Points, in no order, along strands that fork and pass close to each other.
Two points are linked if the straight distance between their rows is under 98.4. Some points are linked to none.
j_585: [ 85  42  10 -26  23  49  27 -53  33 -10  51  -4 -12 -65  14  41  21 -60
  19 -48]
j_499: [ 16 -23  65 -16 -19  24 -61  29  29   7 -18  36 -14  47  -3  30   7 -25
 -46  -5]
j_620: [ 38  73 -46  13  -5 -15  35 -49  20  -3  36 -14  25 -62 -14  -3  -9 -28
  10 -26]
j_356: [-21 -39 -48  30 -12 -15  40 -13 -32   2  -4 -20 -10  -3 -64 -12  23  16
  -9  36]
j_691: [-25 -69  -9   0 -16  58 -45  18 -21  22 -35 -23  10  45 -16  55  18  37
  -9  30]
j_419: [-17  -7  28  59   4 -25   1   1 -26  -1 -15   1 -43 -18  -2  18 -16  49
  15 -19]
j_927: [ 59  96 -50   5  -8  -1  16 -26   4 -46  68  12  54 -52  13 -39  33 -72
  20 -34]
j_352: [ 58  89 -22 -47   5   3  34 -27  19 -45  87   9  41 -56  41 -21  32 -39
  37 -12]
j_683: [ 15 -28 -17 -44 -20  16  31  21   9  -4 -17 -17  20   6 -37  59  24  28
   6  20]
j_842: [ 15  10 -25 -28 -13 -57  27  14 -22  -5 -46  -9  15   8 -25  -4  11  32
 -13  -7]
j_716: [-21 -72 -37   3 -13  40  41  -3 -24  26 -15 -11  16  46 -24  26 -11  13
   6  38]
j_534: [-10 -20  31 -25  -4   3  -6  30  30  13 -13   3 -16   4 -18  71 -21   2
 -15   6]
j_201: [ 66  70  -3 -63  17   2  41 -21  25   8  67  -1  25 -35  31  46  -6 -34
   4   0]
j_413: [-53  18  45  78 -11 -43 -22  19   0   1 -29   1 -19  32   0 -42 -14  25
 -17 -45]
j_726: [-46  17  17  84  25 -37  12 -21 -43  37   4 -25 -40 -23  -7 -59 -28  20
  14 -16]
j_333: [-38 -95 -21  28  -6  51 -68  29 -19 -13 -18  -2 -34  98  -1  21  28  28
 -34  -9]
j_310: [-25 -38  26  24   9 -23  -4  -5   0  -7  -9  31 -44  14  -9   5 -14 -18
   0  18]
j_397: [  1  12   0  27  27  21 -10 -47 -11  -7   7 -24 -36 -90  11 -57 -19  11
  48 -24]
j_832: [-16  -3  13   8  25  25 -13 -63   3  15  -2 -16  -1 -75  40 -71 -12  14
  94 -40]
j_903: [-30 -18 -12  43  38  -3  -5 -37   0  -8  19 -11 -65 -45 -10  16 -14  13
  -7  30]
j_238: [-26  24  32  37 -18 -64  -4 -10  -1  20 -38 -15   1  -8 -15 -41 -16  23
   1 -22]
j_20: [-20 -21  80  39  23  35 -65   9  23  11  -5  27 -39  20  31  23 -26 -23
 -28 -10]
j_578: [-68  -6  -1  74  33 -37  -1   2 -49  40 -15 -15 -26  19 -17 -46 -19  11
 -23  19]
j_140: [ -8  -3  34   8  22   1 -26 -21  14  -4 -22 -29 -51 -57  20 -41 -43   9
  36 -31]
j_629: [-28 -68  -7 -29  -2  23  24  18  14  37 -21   1   8  62 -11  54 -12 -11
  -8  30]
j_165: [ 13  49   3   6   7   0  16 -58  41 -14  10 -15  -8 -73  -5  22  -9  -6
  11 -11]
j_786: [-67 -41 -23  77  10  12 -75  66 -34  -9  18   3 -31  75  11 -30   6  19
 -70   0]
j_339: [ 40  57 -62 -68 -15 -31  42  14  -4 -30  66 -17  70  -3  -4   1  44  15
  -1  40]
j_494: [ 22  13  -2   6  16  18  14 -20 -16 -19  13 -14 -19 -86 -17 -43 -32 -22
  20  18]
j_415: [ 37  14  -8 -38  -5  -6  28  -7   6 -20  12 -13   7 -49 -27 -18 -17 -20
  -5  23]
j_868: [ 17 -12 -63  -4   5  34  71 -36 -23 -10  -3  14  34  -5 -31  21  38 -10
   3  35]
j_751: [ 44  53   9 -35  16  28  25 -54  47  -1  25 -35  18 -71  38 -16 -23 -18
  40 -48]
j_974: [-51 -20  20  74  12  -7 -84  38 -25  -1   6  21 -48  43  20 -38 -13   8
 -42 -11]
j_661: [-19  35  20  56  13 -23  15 -49 -25  32   1  -7  -4 -52  -7 -40 -21   4
  20   5]
j_472: [ 12 -26 -26  -2   3  23  23 -15  10 -13   9  -8 -16 -30 -44  59  11   1
  -3  22]
j_791: [ 27 -21  33 -16  61  50  16 -16  10  18 -12   0 -33 -15   3  43 -17 -21
 -24  24]
j_137: [-21  -3  55  43   8   0 -59  12   6  -9 -14  -6 -41 -11  24 -38 -33  16
   5 -29]
j_202: [-41 -19  18  71  -2 -25 -22  25 -17 -15 -36  -2 -51  40  -8   9 -11  54
 -19 -32]
j_721: [  5  46   9  31   2  -8  29 -57 -11  39  12 -12  24 -58  25 -40 -35   6
  58 -29]
j_281: [-13 -27 -29 -85 -32   2  12  30  14  21 -25   0  65  60  15  40  56  21
  17  39]
j_988: [-60 -26 -30  45 -21  47 -70  81 -21 -10   3  43 -18  77 -13 -34   9  -2
 -46 -24]
j_325: [ 11 -65  35  -4  -3  20 -56  16  -1 -15 -31  18 -43  55  -3  11 -10 -15
 -42 -11]
j_643: [ 54   9 -80 -56   6  49  43 -18  21 -28  45  -4  22 -26 -30  50  32 -57
 -19   9]
j_614: [ 18  17   4 -36 -14 -45  -3   1  10  37  -3   9  21   0   0  20 -29 -29
 -16  29]
j_866: [-54 -45 -23  32  -8 -13  -9  42 -40   1 -45   4  -7  33 -52  -9  25  38
  -6  20]
j_302: [ 41  29 -65 -33 -38 -38  56 -13 -11 -12  29 -15  60  -7 -38   4  34   6
   4  24]
j_814: [ 51  44 -49 -22 -14 -12  57 -23  10 -23  35  -9  43 -33 -20  -6  -3 -24
 -11   5]
j_601: [-23 -70  21  33   7  37 -48  37 -18 -38 -15  21 -55  83  17  -5  -4   3
 -44 -24]
j_326: [ 68  67 -75 -50 -15   1  41   8  -6 -66  95  -4  72  -7  -5  23  69 -11
  -5  12]
j_981: [ 35  98 -23 -34   7 -22  43 -38   3 -11  47 -10  45 -55  41 -49   6 -11
  45 -18]
j_149: [ -3  24  36 -19  -4 -21 -31 -22   8  41 -12  20  -3 -50  41 -45 -17  -6
  79 -37]
j_758: [  6 -18  -1 -43  -9 -12  24  20  10  38 -12   7  47  55   7  27 -13  -6
 -12  34]
j_806: [ 16  43   2 -16  -6 -50  37   6  -6  -2  -6 -17  14 -44  -6 -49 -18   9
  20   8]
j_320: [-40 -86 -14 -28 -44  76 -36  36 -18  15 -51  17  12  85   4  21  47   4
  33   4]
j_59: [-66 -30  -8  78  24  -9 -35  43 -54  18 -17 -21 -17  53 -12 -44  -3  28
 -55  25]
j_797: [ -4 -18  18 -34 -36  -2 -45  45  20   0 -27  57  19  82  -1  33  22 -13
 -37 -15]
j_177: [-26 -32   7  43  41 -23 -46 -24  -1  -4  17 -12 -83   1  17  25 -19  19
 -25   1]
j_187: [-69 -67 -39   6 -30  32 -48  41 -20   3 -53  -5   7  50 -27 -13  43  21
   2  32]
j_774: [ -6 -20  21  16  14   8  20  21 -16   3 -28  -2   8   5   6 -34 -44   4
 -18  29]
j_311: [-56  -8  18 100  41 -30 -79  40 -38  -6  35 -15 -57  29  47 -50   3  38
 -40   2]
j_813: [ 36   1 -64 -85  -1   7  41  -2  24 -20  28  -6  38  -4 -18  29  49 -25
  -8  46]
j_157: [ 39  32 -59 -13  26  33  43 -40   9 -16  41  18 -10 -45 -22  35   3 -70
  -4 -11]
j_215: [-20 -56  13  20   9  27 -37 -11  -1  18 -10 -16 -25  32 -16  55  -2   9
 -42  42]
j_788: [  6  24  53 -17 -23 -39 -18  25  44 -22 -40  16   3  12  24  -6 -11  13
   4 -38]
j_106: [ 28  37  18 -24 -12 -44  14 -31  37  -8  12  13   0 -45  -5  40  10  -4
  18   2]
j_674: [ 45  38  25 -71  11 -23  48  28  18 -16  25  -4  20 -22  36  14 -13   9
  23   7]
j_192: [-11   5  30  27 -18   0 -59  47 -10  -2 -42  40  -5  40   9  -6 -28  -4
 -30 -38]
j_590: [-48 -51 -13  18 -23  24 -48  47 -20  -2 -42  37   5  86 -24 -22  12  -3
 -34   8]
j_207: [-18 -14   5  55  25   5  -9  -1 -45  23 -16 -22 -21   0  -3 -36 -42  26
 -30  33]
j_790: [ 21 -10  26  32 -18 -24  12 -15 -29  -8 -24  -1  -3 -20 -26  21   1  33
   4   7]
j_461: [-51   0  45  75  -5 -10 -95  19 -14  16   4  13 -46  16  30 -67 -29   9
   3 -57]
j_839: [ 22   8  55 -46 -32 -47   9  34  37 -12  -6  17  20  44  20  14 -12   0
  -3  -3]
j_25: [-28 -41 -42  -8 -34   1   6  14 -22   5 -38 -21  31  15 -59  -1  33  25
  -2  44]
j_619: [ 60  17 -17 -78   6 -20  52  12 -18  -8  14  -3  40   8  20  33   6  19
   5  14]
j_296: [ 19 -42 -69 -37  -9  63  38 -24 -32  14 -21 -16  46   9 -28  22  36   4
  13  48]
j_322: [  5  10  50  -7  14 -28  -2  -8  24 -18 -44   2 -24 -30  23 -22 -12  -1
  18  -9]
j_298: [ 63  68 -64  -9 -21  26  47   1  10 -75  60 -11  57 -16 -14   5  44 -51
 -15 -24]
j_228: [  4  -4  39 -20  17  14 -23 -59  23  30  11   2 -25 -73  38 -17 -15 -13
  83 -36]
j_155: [-37   6  49  34   1 -29 -22 -36  18  30 -40 -11  -6 -19  41 -88 -24  20
  50 -55]
j_387: [-59   8  38  84  16 -46 -29   7 -22  14   2 -40 -60   2  12 -64 -18  33
  -4 -36]
j_566: [-19 -54  -9 -53 -46  16 -12  43  12  10 -37   2  29  44 -24  43  43  27
  14  26]
j_504: [  20  -13  -26 -110    2   -3   27   21   15    5   12   11   40   25
    4   42   60   -5   10   50]
j_961: [ 10  73   1 -38   3 -43  19  -4   9  15  17  -8  28 -66  29 -40 -15  -3
  55 -15]
j_305: [ 24  11  29   9  19   2  28 -22 -19  27 -16   9  11 -12  26  -5 -48  -5
  -3  13]
j_55: [  5 -10  54  13  35  24 -17 -17   3  32 -12  19 -25   0  32  28 -45 -17
 -16   5]
j_945: [ 34  10  42 -76 -14 -20  33  32  34  13  24  16  44  43  21  41   6  -8
 -13  33]
j_86: [ 38  36  40 -70  18  -2  33 -14  43  -1  25  -1   3 -62  39  -3 -16 -22
  40  -6]
j_4: [ 10 -19  19 -21 -53 -41 -12  27   4  -9 -29  29  12  55 -14  -5  12   1
 -21  -2]
j_428: [-43 -44   1  43  27   5 -60  24  -3  10   0  12 -61  45   6  45 -15  12
 -36   6]
j_737: [-35  35  49  15 -18 -61 -18   7  11  26 -43  17   3  -3  26 -74 -16   2
  29 -44]
j_38: [ 10 -14 -53  34  10   3  53 -36 -38 -17   8  12  -2 -25 -52 -19  13 -21
  -6  22]
j_738: [ 78  50 -18 -70  13  20  60  -8  11  -1  75  -7  54   0   6  61  31 -19
  -6  18]
j_148: [-36 -43  17  30 -13   2  -9  40  10 -27 -34   8 -14  65 -13  36 -10  30
 -26 -11]
j_794: [-11   8 -19  20  17 -16  26 -43  21  -4   2  -6 -31 -37 -26  37 -18  -5
 -11   8]
j_226: [ 25  79 -23  18  -2  28  36 -56  37 -14  39 -19  34 -74  23 -25 -10 -26
  46 -58]
j_338: [-45 -60 -11  -2 -57  76 -56  67   5  -6 -41  29  21  93 -13   4  36   4
  -9 -14]
j_600: [ 61  33  -6 -50  28  27  37 -39  29   2  34  -2  -3 -45  -6  57  12 -39
 -14  -3]

Follow the links from the first point to the second, and from the first to the third. Name the last point that the two ways share.
j_981; j_296; j_325: j_140
j_177; j_585; j_298: j_794
j_149; j_499; j_504: j_397
j_494; j_38; j_148: j_786
j_302; j_758; j_38: j_140
j_106; j_155; j_590: j_786
j_974; j_352; j_86: j_415

A fork is a point with three links. Follow the links from the first point to the second and name the forks in between, in order.
j_786; j_794: j_974 > j_140 > j_397 > j_415 > j_814 > j_620 > j_165
j_20; j_585: j_55 > j_578 > j_786 > j_974 > j_140 > j_397 > j_415 > j_814 > j_620 > j_165 > j_794 > j_600
j_620; j_791: j_814 > j_415 > j_397 > j_140 > j_974 > j_786 > j_578 > j_55
j_207; j_472: j_578 > j_786 > j_974 > j_140 > j_397 > j_415 > j_814 > j_620 > j_165 > j_794
j_165; j_839: j_620 > j_814 > j_415 > j_397 > j_140
j_683; j_320: j_794 > j_165 > j_620 > j_814 > j_415 > j_397 > j_140 > j_974 > j_786 > j_590
j_326; j_927: j_814 > j_415
j_281; j_387: j_794 > j_165 > j_620 > j_814 > j_415 > j_397 > j_140 > j_974 > j_786 > j_578 > j_726
